Points, in no order, along strands that fork and pass close to each other.
Two points are linked if the straight distance between their rows is under 93.
Pazug: [-14  25 -32  -3  -5 -16  -2  18 -31  -4  20  -2   1   8   0  24  11   3
  10 -36 -14 -21 -17 -10  -4 -32 -23   5 -14   1  21]
Dugob: [ -6 -24 -30  39  12   8   1   8  -5 -38  -1 -17 -22  14  -1 -15  22 -17
  11  16  25  27   3  12  24  -9   8  15 -32  21   1]
vut: [ -9   1  20 -34   8 -20 -10   3 -10  26 -23  -3   4 -10   1  27 -48  37
 -20 -35   3   5   9 -16 -14   8 -13 -22  48 -31 -17]
goluk: [  7  -6 -18   1 -18  -7  25 -58   4 -26  38 -23 -32  -7  12   5  -4   4
  13  22  10  15  30 -21 -18 -18 -12  10 -17   8   8]
guke: [ 30 -20 -10  15  -6  -4 -15  14  -3 -32  16 -19 -10   6  -3  -2  17 -38
   0  -1 -26 -18 -11  27   0 -23  11 -23 -15 -37  -7]
Vone: [  6   0  -3   0 -10  -3  20  30  32  12 -22  21   7  40  29  21  21  -7
 -15 -26   6  -9 -16  -1  19   1  30  -3 -34   1  24]
bege: [-21 -11 -20  38   0  40  13  13   1 -26   6   2 -10   8  -4 -15  11  -2
  12   2   7   0  -8  49  12  15  23   9 -22  21  15]
biram: [-14  -1  -8  -6 -11 -22  31 -31 -23   8  48  -5   1  23 -31  17 -11  32
   3  43  44   6  -7 -22   2   7 -25  -3 -14   3  16]
kop: [ -1 -22   9 -19  24 -23 -14 -36   4   5  -7 -22  -7 -17  12  15 -38   8
   3  14   0  22 -18 -28  13   4 -21  -9  25 -11  -8]
mozo: [ 11   1 -12   6 -38  -5  31 -14  30 -11 -11   5  -5   9  14 -43 -18 -40
  -4  28   2 -11  -1  13 -19   2  10 -32 -20  18 -19]
zesug: [ 15 -30  41  -4  -8  24 -15 -13  31 -13  -8   6  18 -36 -18 -43  37 -28
   0  20   3   5  36  14  12   3  16  54  -6   0 -16]
Rara: [  3  27  -2 -27  -9   3  17  -7  18  27  -5  20  -6  -5   6   2 -24  42
   1  -7  -4  20  14 -20 -18   9 -13 -11   4  31 -14]
zovas: [  4 -10 -13 -11 -20  -2  26 -40  38  -9 -21 -21 -12  -7  41   0 -33 -36
   0   5  -4   6   8  -3  -3 -13   9   3   6   5  27]
Bov: [ 28 -26  13 -26 -16  -7  -1 -11  35  -9  -5  -3  -4 -19  30  10   0 -13
  -1 -11 -17 -10   2  -5   8 -34  14  25 -18 -26 -15]
linut: [ -8 -13   2   2 -39  21  25  -1  40   0 -24   9   9  19 -25 -37  43 -14
  10 -15  21   6  -5 -17   7  40   6   8 -42  11  15]
vokub: [  3   2  -3 -33  -9 -10  22 -31  22   0 -11   0 -11  -6  38  16 -43   8
  -5  -4  -3  -1  20 -17 -27   2  -5 -25  10  26   6]
Buzop: [ -8  -7  -6  17  16 -25 -21 -22 -18 -17  31  -6 -12 -15  -1 -29 -24 -15
   2  17 -13  -8   3  21  -5   0 -14  -2  33 -18 -16]
nes: [ -2  22  -8 -30  35 -16 -39   6 -65 -17 -32  -2   6 -16  13  30 -16  38
  -7 -40 -10 -22   7 -26 -28  -2  -6   3  20  -8  23]
dit: [-27   2  16 -12  21  -7  34  18 -43   9   8  24   8  32  -7  32   1   2
  -8 -13  49 -24  25   7 -28  -7 -25 -18  19 -50  24]
muri: [ 13  -1  -5  13 -24  10   2 -13  28   2 -21 -17 -14   2   7   6  10 -32
 -10  18  27  22  -7 -20  15  23   8 -18 -53  31  -7]
Garu: [-18  -4  13 -19 -30  18  16   3  11  42   4  18  14  28   4  22  13  48
  -2  -5  30   7 -17 -18  -6  40 -23 -18  46   4  27]
fedur: [ 30  43 -15  15  14 -21 -33  31 -28   5 -27  -5  -3   7  -5  33  -8  38
 -11 -34 -16  -3 -29 -30   6  -6  11  -1  -4  13  -4]
Lovaz: [  7  31   5  -2 -25  -2  -2  18   2  45  -9  -4   3  26  -7  30  -1  32
  -9  -3  26  12 -26 -34  -4  38 -22 -41  28  34  10]
Bukoz: [ 13  25 -35  41 -16 -11   5  26 -12  -9  16 -30 -19  15 -21  14   5   6
  -1 -18  -1  -4 -18  -4  -1  -9   7 -23 -41  24 -22]
disol: [ 11   6  14  12  29   8  14  31  -9   1 -13  16   8  -9 -24 -18 -14 -14
   8  -7 -13 -28 -23   3 -46  10  -8 -49  21 -10  -1]
dizu: [ 17  22 -23   7  24 -29  -4 -10 -49 -37  25 -17 -20  34   6  21 -19  18
   5  -8  -4  -2  17   5 -21 -13 -20 -28  11 -31  13]
Vun: [ -2  -5  -6  28  54   0  -6   0   3 -23 -10  12 -15 -14  16 -14 -21 -15
  15  14 -19  -3   9  34  -8  -5  18  17  -2  19 -19]
zagak: [ 17  13  12 -24 -79  -9  15 -34  35  29   0 -36   9  -7 -19 -39   3 -20
 -10  11  13  26  29 -28   9  11  -8   3 -11  20 -15]
Febez: [-22  -7 -29  22 -45  14  16  12   8  -6   5  -1   0  41   5  -8  48 -18
   7   5  30   2 -15   2  13  16  -3   2 -12  37  45]
Zedu: [ -7   9 -26  -6  36  -7 -22 -34 -31 -31  -3   0 -22 -19   9  10 -37  34
  16 -11 -22  -5   8   2 -30  -5  -8   1  -6  10   0]
mape: [-11  -2  10 -30 -52  17  -2 -15  32  34 -18  -5  27 -16  10 -34  11 -25
 -21 -12 -22  10  35  -5  28 -23  25  44   5 -16   3]
vanu: [ 29  15   2   1 -10   3  -7  18  16  27 -19  17  -5 -13 -32 -10  -6  -2
 -18 -18 -27 -15 -20  -7 -23  -6  13 -33 -15 -21 -37]
dere: [-23 -11 -11   8 -26  -9  17 -29  -9  -3  45  -2  -1  14 -31 -21   2  35
   6  36  42  20   9  -3  15  12 -11  34  10  22  20]
Gad: [ 26  -7   1  18 -39  11  12  -7  51  12 -27 -15   3  -2 -25 -60  15  -7
  -1  25  -4  39  16 -21  16   7  28  27 -12  30 -18]
beras: [ -1   0 -18  39  -9  24 -27  13  -9  -9  29  -7 -10 -25 -20 -30   1  34
 -10  -2 -11  17  -1  17  21  -1  17  19   5  16 -45]
Zeri: [-11   1  -2 -17  43  -9 -30 -37 -50 -12   7   4  -2 -18  20  26 -17  47
  -3 -12 -15 -12  17 -30 -22  -8 -25  12  18 -24   6]
gogu: [ 15  18  -2  27   6   8  15  17 -38 -25  25  -9  -8  -4 -45  -5 -22  19
  14   5  16  -6 -30  16 -19  -6 -11 -35  -6 -14  -9]
rutoz: [  6  -4  39  -1  37 -14  19  24   6  14   7  20  17 -23 -13 -15 -10 -11
  10   6  -1 -24  -2  10 -34   2 -17  -7  29 -19 -27]
Tosu: [  1   3   0   4 -20  -2  34   5  42  22  -3   8   3   0 -23 -47   5  11
  15   7   0  30   2 -16   4  14  -6  15  -7  31 -17]
Rebiz: [-11   6  29  -9  36   7   2  -5 -36  -1  35  33  14 -12   2  17 -18  24
 -20  16  16 -24  30   9 -29  10  -8  -9  37 -27   5]
dile: [ 14 -15  17 -13  -2  13  -8 -21 -17  16  44   4   1 -12 -22  15  14  42
 -14  35  17  22  14 -50   1  -1 -26  -9   8 -28 -13]
neneg: [-13  -6  45 -10   9 -12  36  24  36  16  17   2  39 -18   8   1  16 -15
  11 -21  -6 -24   2  30  12  16   6  36  15  -4   8]
kune: [-37   4  -1 -19  16   4 -36  -7 -14  41 -17  22  -3   8  11  27   4  31
  -2  -4  20  25   8  -2  31  13 -18  34  44   0   2]
puzav: [-17  13 -27   4  39 -16  10  19 -16 -10 -27   1   4  25  -2  -1 -35 -24
  13  -6 -24 -13 -18  34 -10  -5  12 -30 -22  15  13]
vediz: [ -3   1   6 -10  21  22 -12  24   5   3 -38  36  20  -6  28  10 -10  -7
 -18  -4  -6 -13 -12   1   0   9  20 -22 -15  15   7]
nagor: [  8  10 -11   0  13 -24 -25 -22   5  18 -17 -26 -18 -14 -10  11 -23  15
   8 -12 -27  22 -22 -33  11   5 -17  -4  -1   0 -27]
ger: [ -9  27 -19   7  -4  26  -7  14   0  35 -24   7 -11  -7 -41  13   9  21
   5 -15  -5  13 -26 -27 -10  18 -15 -22 -21  28 -11]
delov: [-15  11  11 -15   1  23  14  27  15  46 -27  21  25  -1 -20  -5   0  19
  12  -7 -10  10 -35 -18   4  21 -12 -17  -2  15  -5]
togi: [  6  13 -21  47   4  22  -2  46 -16 -22  21   9 -15  17 -17   7  13  32
   4 -19   9  -9 -19  41   4   9  17   9  -2  12   3]
Telo: [ -6   1  10 -34  19  37 -34   5  -3  26 -24  18   9 -29   6   1  -6  27
  -7  -6 -38   8  23 -11 -12  13  -3 -20  37  12 -11]
gakog: [ 17   0  11 -10 -55  11  24 -20  53  16 -18   6  16  -3  20 -43 -24 -18
 -16  20 -23  -7 -14   4   2  12  35 -13   1   8 -13]
nimu: [  7  14   6  -9  41  -7 -12  19 -19 -14  -8   1  17 -13  12  30 -18   6
  12 -32 -37 -35 -18  17  -9 -19  15   9  -5 -11  13]
ket: [ 16 -22  10 -13  -8   6   9  -7  -9 -36  13   5   0   5   5  -8   4 -26
   2  34  37   5   3  19   1  -8 -13 -30 -28 -24  -5]
pagu: [ 11 -16  13 -19 -32  -4   9 -20  -6  -9  34 -13  10 -15 -31 -12   5  -8
  -1  36  31   4  -9 -21  -6  -1 -27 -31 -25  -7 -15]
nok: [-10 -14  21 -13  -6  34 -16  19  -7  10   2  14  15 -15 -13  20  28   2
  -7  -6  24   5 -25  -7  16  19 -18  -8   3 -19  18]
nuve: [  0  -3 -24  21 -14  15  -1   6  17 -10 -10  -1  -2  24  30  14  12 -19
 -17  -2 -15   1 -19   7  30  -5  43   0 -31  20  38]
foz: [ 20  -6  16 -41 -65  -2  -5 -18  33  30 -12 -21  19 -13 -30 -26  12 -15
  -7  -1 -13  11   2 -18  29 -11  10   3 -32  -8 -30]
Zotil: [ 29  16  17 -18   6   5  -9  22 -42 -19   1  11  19 -15   4  11 -24  19
 -21  11   5 -21  -9 -26 -37  -8 -10 -56  25   4   8]
pozi: [  4 -17   9  -7  -1   1  24  -3  57  39 -48  14   5   8   7 -14   0 -23
  -8  -3 -22  -5 -17 -28  -9   7  33 -22 -29   1 -20]
nez: [-12  11  22  -1   3   0 -19   8  11  21  15   5  35 -27  10 -13  14  -9
  -7  -1 -34  -4   1  23  43  -7  29  56   3   5 -13]
domen: [ -9  -9  37  10  13  10  24   4  32  -7  11  -3  36 -23   3 -19  19 -43
  13   9 -23 -34  -7  47   3  18  28  22  -9   4   7]
lukor: [ -3 -35  28 -34 -12   0  15 -25  14  -1  20  -1  17 -22 -16 -24   9  -3
   8  27  23  13  10 -19   1  -5 -21  13  -2 -10  -3]
pipa: [ 22  14  -2 -27  11 -30 -16   2  -4   7 -42  -7 -14  -3  14  39 -35  14
 -25 -36   7  -3  17 -31 -23   4  -1 -35   2  -9 -18]
sipe: [-29  11   5   5  52 -30   2  16 -36  -2  13  23   3  29  22  34   8   4
   8  -3  32 -15  22  25   0  -2 -18  29  31 -11  21]
garo: [  3 -24   3  -2 -12  -2  50  -7  26 -26  17  -1  -5  28  14 -10  21  -1
  22  11  33  15  13  -3  -1   9 -13  16  -5  11  44]
vedi: [ 11 -14 -17  26 -13  14 -20 -16  11 -15 -12 -18 -19 -19   2 -15  13 -14
  -7  28  13  39   0 -23  30  -4  11  14 -29  26 -22]
mimik: [ -7   9  -4   5  20 -12  -1   4   4   1  30  17  -8  -6  11   3 -11  27
   4 -18 -15  -2  12   9  -8   3  -7  23  34   9  15]
mur: [-33  15 -26 -13   5   1 -43 -10 -25  10 -24  13  -4   1  21  26 -10  11
 -13  -7   7  10 -13 -11  27   4 -12  10   1  20  11]
div: [ -1  -5 -30  33  38  -3   2   4  -7 -31 -17 -13 -15  21   3  -7 -21 -20
  14   6 -27   1 -11  42   8 -16  37  -9 -34   8 -14]
fug: [ -1  28   3  33  44 -11 -14  17 -46 -24  14  -5  -6   0 -14  23  10  18
  29 -33  -7 -19 -14  28   3  -8 -13  40   2 -32   4]
nakif: [ -8  27 -31   9  21 -21  -7   8 -63 -41  19 -22   1  22  13  14 -11  11
  22 -21 -29 -18  -5  12 -13 -36 -19  -7  -9  -5   8]
mos: [  1  -3 -37  29  -5   5 -21   0  -8 -27   3 -31  -7   4  21  15  -9 -13
  -9   6 -28   0 -24  -4  16  -9  19 -26 -12  35  15]
lil: [ -9 -15  47  -4 -24  32  13   3  44  14 -15  18  46 -10  19 -48  22 -32
 -15   7  -2 -11  12  18  16  48  28  13  14  -9  -3]
dimo: [-22 -17  34 -18  29   9 -21  -8  -8  32  21   9  14 -28  11   3  22  11
  -8  11  -9  13  48 -16   7  -2 -20  23  53 -25 -27]
pebo: [-20 -19  -2  13 -18  34 -15 -18   8  -3  26  -9  -4 -38 -27 -41  15 -12
   1  12 -14  13   9  12   6  14  -1  20  19   6   5]
bulu: [  3  16 -15  21  35 -12  -2 -21 -64 -10  15 -10 -27  28 -35  36 -10  30
  -2  -1  17  -8   6 -20 -27   5 -22 -23  26 -45  30]
Kego: [  9   4  -6  25 -19  20   4 -17  48  24 -20   3  -6   3   0 -23   8   6
 -18   5 -33  19  -4  -5  16  -8  74  27 -31  14   2]
gote: [-18  11  18  13  33 -27 -20   4 -22  -2  16  -5  10 -16 -27   3  14  -2
  17 -16  14  -6  -9  30  27  12 -17  55  -3 -31  -6]
Suroz: [ 12  -5  -3   5  14 -33   1  14  26  22 -16 -15   4   3 -12   7  -8 -11
   1 -13 -18   5 -38 -25  22 -10   8  -2 -19  -8 -12]
nefo: [ -7  12 -18  10 -41  23  13   4  13  -4  -7   8  -2  36  33  17  17   0
  -6   1  22  -2 -24  -4   2  37  -2 -35 -15  37  36]
Bil: [ -1   4  -2 -26  -1  19 -26 -16  11  28 -28   6   7 -24  19 -22 -34   7
  -5  26 -45  19   8  -9  10  -3   7 -12  33  30 -25]
mov: [ 13  30  -7  16 -13  25   0  30 -24 -10  20  23  -7  14 -14  24   8  56
   7 -19   8 -16 -20  10 -26   9  -5  -8  21  15  32]
Buv: [-20  10  10 -28 -16  30   4  26  24  62 -28  26  18  14 -10  -8  31  27
  13 -18  -5  19   6   1  31  15  -3  21   6   5  -5]
musa: [-12 -25  22 -39   7 -10 -16 -11   4  16 -28   3   2 -28  13   9 -41  -5
 -15  -8 -15 -23  12   3 -31  -5  -8 -25  45 -27 -35]
lisur: [  7   0 -16  -5   0  -9  10  22  20   6 -26  15 -16  23  28  22  12 -26
 -26 -34   7  -8  20 -14 -11  -2   3 -34 -17  -9   9]
pog: [  5 -28   7   6   8   4  16 -14  56  20 -34   9  -5   5  21 -19   9 -40
 -10   2 -46 -27  -3   0 -22 -16  56   0  -8 -10   3]
Loseb: [ -6 -15  24 -38 -30  13 -15 -16  18  31   2 -23  20 -23  -4 -22  19   1
   3  -5 -23  25  35  -5  46  -5  -5  39  34 -22  -2]
lon: [-10  23  10   1  62  -3  11  38 -57 -19 -15  16   7  47   4  36   2  -6
  19   1  26  -9   4  38 -15  -4 -15  -8  19 -16  29]
ditaf: [-17   8  17 -18   0  21  -6   1  12  12   2  33  12 -21  20  -4  12   5
  -2  -5   7  11  22  17  25  -1   3  51  -3   7  -2]
rav: [  9 -29   5   8  -6  -3  -7 -24  12 -29  17 -11 -18 -22   0 -35   3 -42
  14  32 -19 -23  11  36 -15 -14   2  21  17 -16 -17]
dun: [ 21  29 -14   4 -12 -30 -32   3 -25 -10   8   2   0  -9  10  -2 -22   7
 -17  -8 -15  -9 -13 -10   8 -26  -5 -11 -20 -11 -41]
fini: [  8  30 -45  35   1 -20   8  22 -36 -20  11 -31 -27  60  -8  33  -2  30
  18  -9  11   3 -16  17 -14   2  -7 -27  13  34  22]
duri: [ 13  -9  -7 -12 -19  10 -14 -28  37  26 -43   3 -23 -18   9 -26   8 -30
 -14  12 -13  24  31 -27   5 -19  11  20 -10  -4 -38]
bino: [ -6  14 -21  11  11  19  26  32 -28 -19  -6   4  -8  51 -15  12  21 -13
  21  -5  18   3  -9  25 -20   4 -19 -37 -21  -7  24]
Mokel: [-10 -11   3  -8   4  47 -24 -16  -2   6   7  15  -7 -40 -17  -9   0  11
   2  10 -23   9   0   3 -15  11 -10 -11  10   1  -7]
Kiz: [ -1   6 -15  26   1   8  -4  -2 -17  -8  39 -14 -15 -17 -41  -5 -11  46
  16  -2  -1  11 -19   3  -7   1 -12   3   4   2 -17]
boba: [ 10  12   5  19  -1  12 -26  18  13  18   0  20   3 -18 -26 -36  -2  11
 -14   6 -19  17   0  28  26  12  28  13  -2  -4 -44]
gonel: [ 17   8 -17 -13  17 -39   4   5 -24 -34   1 -18   3  27  42  19 -19 -25
  11  -3 -22 -11  -2   5  -3 -44 -10 -23 -17  -6  -5]
nafen: [ 24  -4 -14  11 -13 -27  -3   1   0 -20  13 -16 -24   0 -40 -10  21 -11
   5 -16  20   7   5   0   4  -8 -15   3 -42 -32 -23]
sus: [-13 -10 -21  17 -38 -13   1 -19  19   0  -8 -29   8   2 -32 -47   7 -48
 -16  -2 -16  -3  -4   8  23 -16  45  22 -33  -2  17]
Tusu: [ 25 -23   3  22 -13  15   3 -14  57   7 -20 -16  -8 -15  -1 -35  21 -20
  -2   8 -31  22  13 -13  13 -11  46  52   0   3   6]
mag: [ -9  15   6   5  33 -21 -12  10 -49 -26  32  -4  16   0   9  -3 -28 -13
  -2   8 -14 -25   2  36 -14  -4 -11 -26  37 -18  11]
Tivi: [-18  -5  19  -6  27 -17  -1  13 -37  21  13  21  11  26  15  56   7  44
  -7  -3  41 -14   6 -17  -3 -10 -16  26  53 -21  24]
Guto: [ 11  -7   4 -17  39  -2 -29  -8  -1 -20 -28  13  -1 -26  28   8 -32  -6
   3   0 -46 -32   2  25 -22  -9  27   3   3  10 -10]
Beruv: [ 10  26 -22  20  23  13  -2  32 -55 -24 -30  -7 -12  19 -27  14  -4 -14
   0  -8   7  -7 -11  -1 -34   4  -8 -65  -4   2  22]
tam: [ 12 -25 -22  45 -19  22  24  13  10 -39   9 -26 -13  13  -2 -27  30 -18
   3  22  22  11   1  -2   1   1  12 -25 -37  37 -15]
dob: [  1  -5 -29  30 -19  31 -16 -17  13  -3 -15 -18 -11 -20  11 -13 -11 -14
 -14  25 -28  12 -15 -14   5  -6  30 -17 -14  49 -12]
mive: [ 33  40 -22  23  -4   1 -23  12 -16  -4   0 -13 -29  -7 -12  30  -4  43
  -4 -28 -13   5  -2 -27 -17  -4   2 -11 -30  27 -27]
gusa: [ 23  -8 -10   2  -3 -40  -2 -17 -10 -33  12 -33 -10   6  29   7 -11 -30
  11  33   0  -2 -12 -13   2 -34 -17 -22 -22   7 -26]
Nasuf: [-32 -25   6 -22  11 -29  -4 -38  -7  14   3  -3  -5  -1  19  10 -29   1
 -19  10  30  21  22 -20  15   2 -21   5  28 -31  -3]
gumum: [-13   7 -21 -20 -13 -36   6  -4   0  11  13 -19  -3   4  26  28   3 -10
  -2 -33  -9  -4   5 -40   0 -31 -28   2  -3   5   7]
Pib: [-20 -10  29 -34 -18   6   7  19  30  59  -9  -4  27  -8 -15 -11  16   5
  -1 -33 -22  11  16   2  29   9  -4  17  29 -26 -12]
Zuki: [ -2  29 -55  33   6 -20   1  30 -21 -16  -6 -19 -19  55   4  28  -1  10
   9 -22 -14  -5 -16  20   9 -18  21  -8 -27  33  10]
Dat: [-16   9 -41  16  21  -9 -11 -39 -30 -34   5 -18 -33   9  20  18 -27  18
  11  16   3  14  15  -9 -10   1  -9 -12  -6  36  14]
Bol: [  9  30   2   6   9 -28 -17  36 -38  14 -16   4   5  23  -5  40  -5  23
   2 -16  29  -2 -48 -23  18 -12 -18   4  21   1  11]
nas: [ 22   4  10 -14   0   0 -16   4 -21 -22  18  15   6 -26   9   0 -20   8
  -2  19 -10 -22 -11   3 -20 -27  -9 -20   2  -5 -29]
Nukib: [-30  -8  12   5  24  19   3 -14   1  13  28  26 -10  -4  -8  11  18  23
   8   6  20   6  20  20  -4  33 -12  38  33   0  27]
Kilen: [ 13  15 -14  26 -36  10  -5  -6   1  -4  23 -26 -22  12  14  26  11  -1
 -10  16  27  16  -4 -16   6  21  -6 -28 -28  47   7]
zus: [-11   6  23  10  48   5   0  11 -20 -27  16  -1  20  -9  15  12  -4 -28
  12  19   1 -17  -2  60   5  17   0  -6  13  -4  10]
liru: [  8 -10 -12   2  -7 -19  31   8  29 -11  -2   3 -13  23  25 -11  16 -34
  -5  -4  19   9  25  -9  -1 -10  -7  -6 -17   2  11]
gapav: [ -2 -15  -9   7   2 -19  -1  -2  20  -1  -4  -8  -6  -7 -32 -24   7 -24
   8 -12  -3   6  -8  10  18  -3   8  26 -26 -14  -3]
debuv: [ 16   7 -11  11 -21 -14   3 -11   1 -10  40 -11 -10   1  20  -2 -15   7
 -16  32  10  11   6 -26 -10   1 -14 -38  12  35  -4]
lagom: [ 15 -25   0   8 -33   2   0 -45  19 -33   2 -32  -7 -17 -25 -45   1 -13
   3  28  26  30  29 -13   8  -4   5  41   0   9  13]
fal: [ -4 -19   9 -22 -26  10  16  -6  49  40 -37   6   1  -5   8 -23   8 -21
 -14  -6  -4  17  19 -28   0   7   1 -11   4  -6 -24]
pilaf: [-41 -15 -11  15   2   7   0 -22  -5  -1  25  -7  -4  -8 -12 -14   0   9
  17  21  10  21  -9   9  18  13 -10  36  27  25  33]
lut: [ 29   1   3 -30 -10 -33 -25  -7   1   0 -25 -12   4 -10  36  27 -32  -4
 -20 -11 -23 -22 -13 -24  -3 -29   4 -23  -5 -10 -36]
Zof: [-26  16  17   2   9  14  23  33 -28  12  11  33  11  13 -30   1  29 -11
   7 -19  39 -27  -4  21 -22  16 -27  -7   7 -34  24]
pem: [ -9  14 -31  -5  18  -2 -14  -9 -13 -10 -31  -2 -26  19  17  46 -15  12
   4  -4  14  11  -8  -9  -2  17  -6 -18 -17  37  28]
Mipi: [ 10  24   0  -8 -14  -5 -13  14 -21   9   6   5   7   7  15  24  -9  11
 -29  11  21   3  -7 -39 -13  13 -21 -59  10  28   2]
Nibaf: [ -4 -12  -8   0  25 -13   7 -11 -23 -39  35  -9 -15  19  11  12  21  -8
  21  -6   5   4  28  24   2 -20 -21  21 -10 -40  18]
bami: [-21  -3   8   9  33 -39  -1 -22 -17 -27  26 -20  -1   3   2 -12   6 -32
  21  -5   3  -7  25  47  19   4 -13  44   4 -36   4]
dimik: [-14   8   0  -9  11 -13  11  -5 -12  19  10  16  -9  12 -23  21 -14  33
   7   7  40  12 -14 -11  -3  13 -26   0   7  -6  10]
luf: [-25 -28  17 -16   4 -30  31   6  -5   8  12  11   4  23  15  19  -7   1
 -18  -6  54   3  33  -9  -5  -3 -22  -9  20 -43   6]
Bunot: [-23 -19   7   3 -17  46   8   6  29  12  -8  21   7   6  -2  -5  43  -2
   7 -16   9  -2 -15   2   4  43  -4   8   1  -1  38]
Mefo: [ 13   2  -7  19 -18   9   8  23   4   1  13  -4   5  -7 -40 -20   2 -15
  -2  -4  -8 -14 -37   0 -14   8  -6 -45 -13  -9 -10]
Zizar: [ -8   3 -11   1  12  -3  36   1  -3 -14  18  13 -17  36  -3  18   2  22
  26   3  25   5  -2  21 -14   9 -18   0  -3   6  36]
suse: [ 16 -20  33 -32  -1  16 -10   5   7  26  10   7  11 -20  13   3   9  22
  -8  21  -3  19  19 -35   2 -14 -22 -19  33 -18 -34]
tek: [-30 -45  29 -36  -3  -4   3  -5  21  21 -26  -5  22 -29  -5  -7   3 -45
  -1 -15   6 -10   8   1   9 -12  -6  17  -7 -34 -18]
Gos: [  7 -16  19 -21  17  -1  10   7  12 -10   9  -1  11 -14  22  33  -4   5
  20 -21  -8  -9 -19   1  11 -21  -6  24  -9 -14  14]
Ralal: [ -8 -12  22  -1  17  21   3  12 -20 -26  17  16  11  -1  -2  12  13  -9
   9  18  38   1 -11  33  15  13 -11  -3 -16 -22  20]
legiz: [ 22 -34  39 -22  -8  14  -2  21  41  29 -21  17  11 -14  15 -13  17 -12
 -15   2 -12  -4   7 -13  -5   0   3 -12  17 -27 -41]
kez: [-11   4  28  -4  15 -10  16   5  21  22  35   9  17 -30 -11 -23   0   2
  12  -5 -21  -8  13  22  -7  11  -9  31  36   0 -13]
barab: [  0 -34  39 -12 -22  19  10  -5  41   7 -25   5  38 -24  14 -60  25 -51
  -2  36  -1  -8  15  -7   1  -3  15  30  15   5 -12]
pidu: [ 11 -34  36 -44 -25   1  -6 -38  31  12  -9 -24  12 -35  -7 -23  -7  -9
  12  21 -11  17   6  -4  23 -13  -5  32  18 -22 -25]
Nizog: [ 10  16 -12  -1 -21 -39  12 -30  13   4  29 -29 -23   4  19  14   2  13
   6  -6   7  23  18 -42   6 -11 -22  25 -10  19  -6]
vimu: [ -4  15  -8  37  22  -1  -6  21 -38 -14  31   7 -17  27 -25  21  22  29
  21 -10  27 -10  -7  50  -1  10  -7  29  24 -19  21]
tudi: [ -4  22 -13 -18 -21  25  -7 -11  11  39 -12   1 -17  -6 -10  15  16  24
   7  -3   0  38  14 -32  12   5 -18   3 -22  29 -19]
Kenek: [-12  13  -4   5 -21  -4  -7  10  18  28   0  12  21   9 -12 -20   9   7
 -12  -6 -21   9 -19  10  46 -11  48  44 -27  13   2]
fumum: [ -9  15   4  -4  17  20   1   4 -49  -2  33  32   4   9 -13  33  -1  55
  -6   2  13 -28   9   2 -37   8  -8  -5  34  -6  43]
Dag: [ 29 -23   7  20  13 -10  -2  12  32  -5   1   8 -12   2   3 -16  22 -40
  -9  -4 -38 -33   6  28 -12 -15  41   5  -7 -30 -14]
pugi: [ 12  -7  16   9 -47  22  18  -9  46  -8  -2   9  19  -4   7 -52   2 -17
 -14   8   2   4   4  25  19  29  38  23   2  -3  18]
Zis: [  2 -12  21   5   7  30  11  12  29  -1 -12  25  23 -10   6 -16   5 -18
   1   5 -16 -18 -25  23   6  13  31  -5 -30  -1   3]
butin: [ 36   2   4 -13 -39   6 -13 -11  37  31  -9   1  -4  -9 -20 -10  13   4
 -15   1 -37  -2 -10  -9   8 -19  38  -5 -44 -13 -45]
gaz: [  5  33 -20   9  36  -1 -12  40 -72 -34 -26   3  -4  42  -5  25 -10  16
   9  -1  15  -6  -4  29 -21   3   3 -25  19  13  36]
gebi: [  2 -17 -18  -1 -12  -8  16 -43   5 -44   6 -33 -18  -2   6 -14  -3 -29
  23  12  14  20  19   9   8 -23  -4  32 -28  -7  22]
nekos: [ -5  12  27  -6  17  13 -12  40 -36  15 -14  18  24  -8 -10  26   0   5
 -14 -14  18 -13 -30 -17   2   0 -16 -17  32 -17  16]
Sulav: [ 26 -13  -5   0  26  -4 -17   8  12 -13 -42  12  -3   4  25   6 -20 -23
 -16  14 -31 -26 -16   6 -14 -10  44 -38 -18   8 -10]
bup: [  0   7   2  -3 -64 -18  34 -13  29   7  15 -17   8  20 -25 -39  16   4
   3   4  33  21  12 -22  10  22 -13  14  -8  36  18]
bis: [ 11   2 -26  29 -38 -14  16   1  12 -14  29 -38 -25   9 -42 -12  23   8
  11 -16  22  14   5  -9   6   2  -4  10 -43  27 -14]
las: [ -6   8  16  -4  54  -2 -11 -12 -79 -19   9   4   7   9  -2  39 -20  20
 -14   5  17 -28  24  -4 -24  -1  -9 -16  36 -54  28]
Vezu: [ -6  13  14 -16  47 -11 -14  25 -57 -18 -24  -4  14   1  16  46  -9   3
  10 -41  -4 -31  -7  -5 -14 -23 -12   1  16 -30  26]
Puge: [ 12   3 -14  26 -15  25  23   5  11 -25  -1  11 -10   7  12 -22  -5  -1
   2  20   7  -4  -6   2 -28  18   6 -49 -31  35 -21]
lisu: [-20 -26  28 -23  17 -10 -15  -2  11  21 -26   5  18 -28  13   5 -14 -48
 -10  -4 -24 -39  -6  23  -7 -12  10  -1  13 -30 -30]
lovas: [-32  20   3   8   3   5   1  28  -7   6  18  36  19   1   4  -3  20   5
  10  -5  11 -13  -3  39  16   3   6  49  -4  28  11]
pigan: [ 14 -11 -14   9  -5  -6 -16 -37  28  -4 -17  -3 -35 -23  16 -30 -15 -22
  -2  17 -31   2  19   2 -11 -21  13  35  17  -4 -30]

A fork is a point with three links. Follow the links from the first point to the second and name the forks in between, in order.
bami; nakif => togi
Bil; Puge => pilaf Zizar vedi Dugob
suse; delov => fal Ralal Loseb
bulu; muri => togi Dugob vedi

A fork is a point with three links, a tip a point with one. Leave the first point through the second and follow the links. Name the first fork or tip that comes.
Kenek; Kego => Mefo
zagak; bup => lovas
tek; lisu => Mipi
Mipi; Zotil => tek
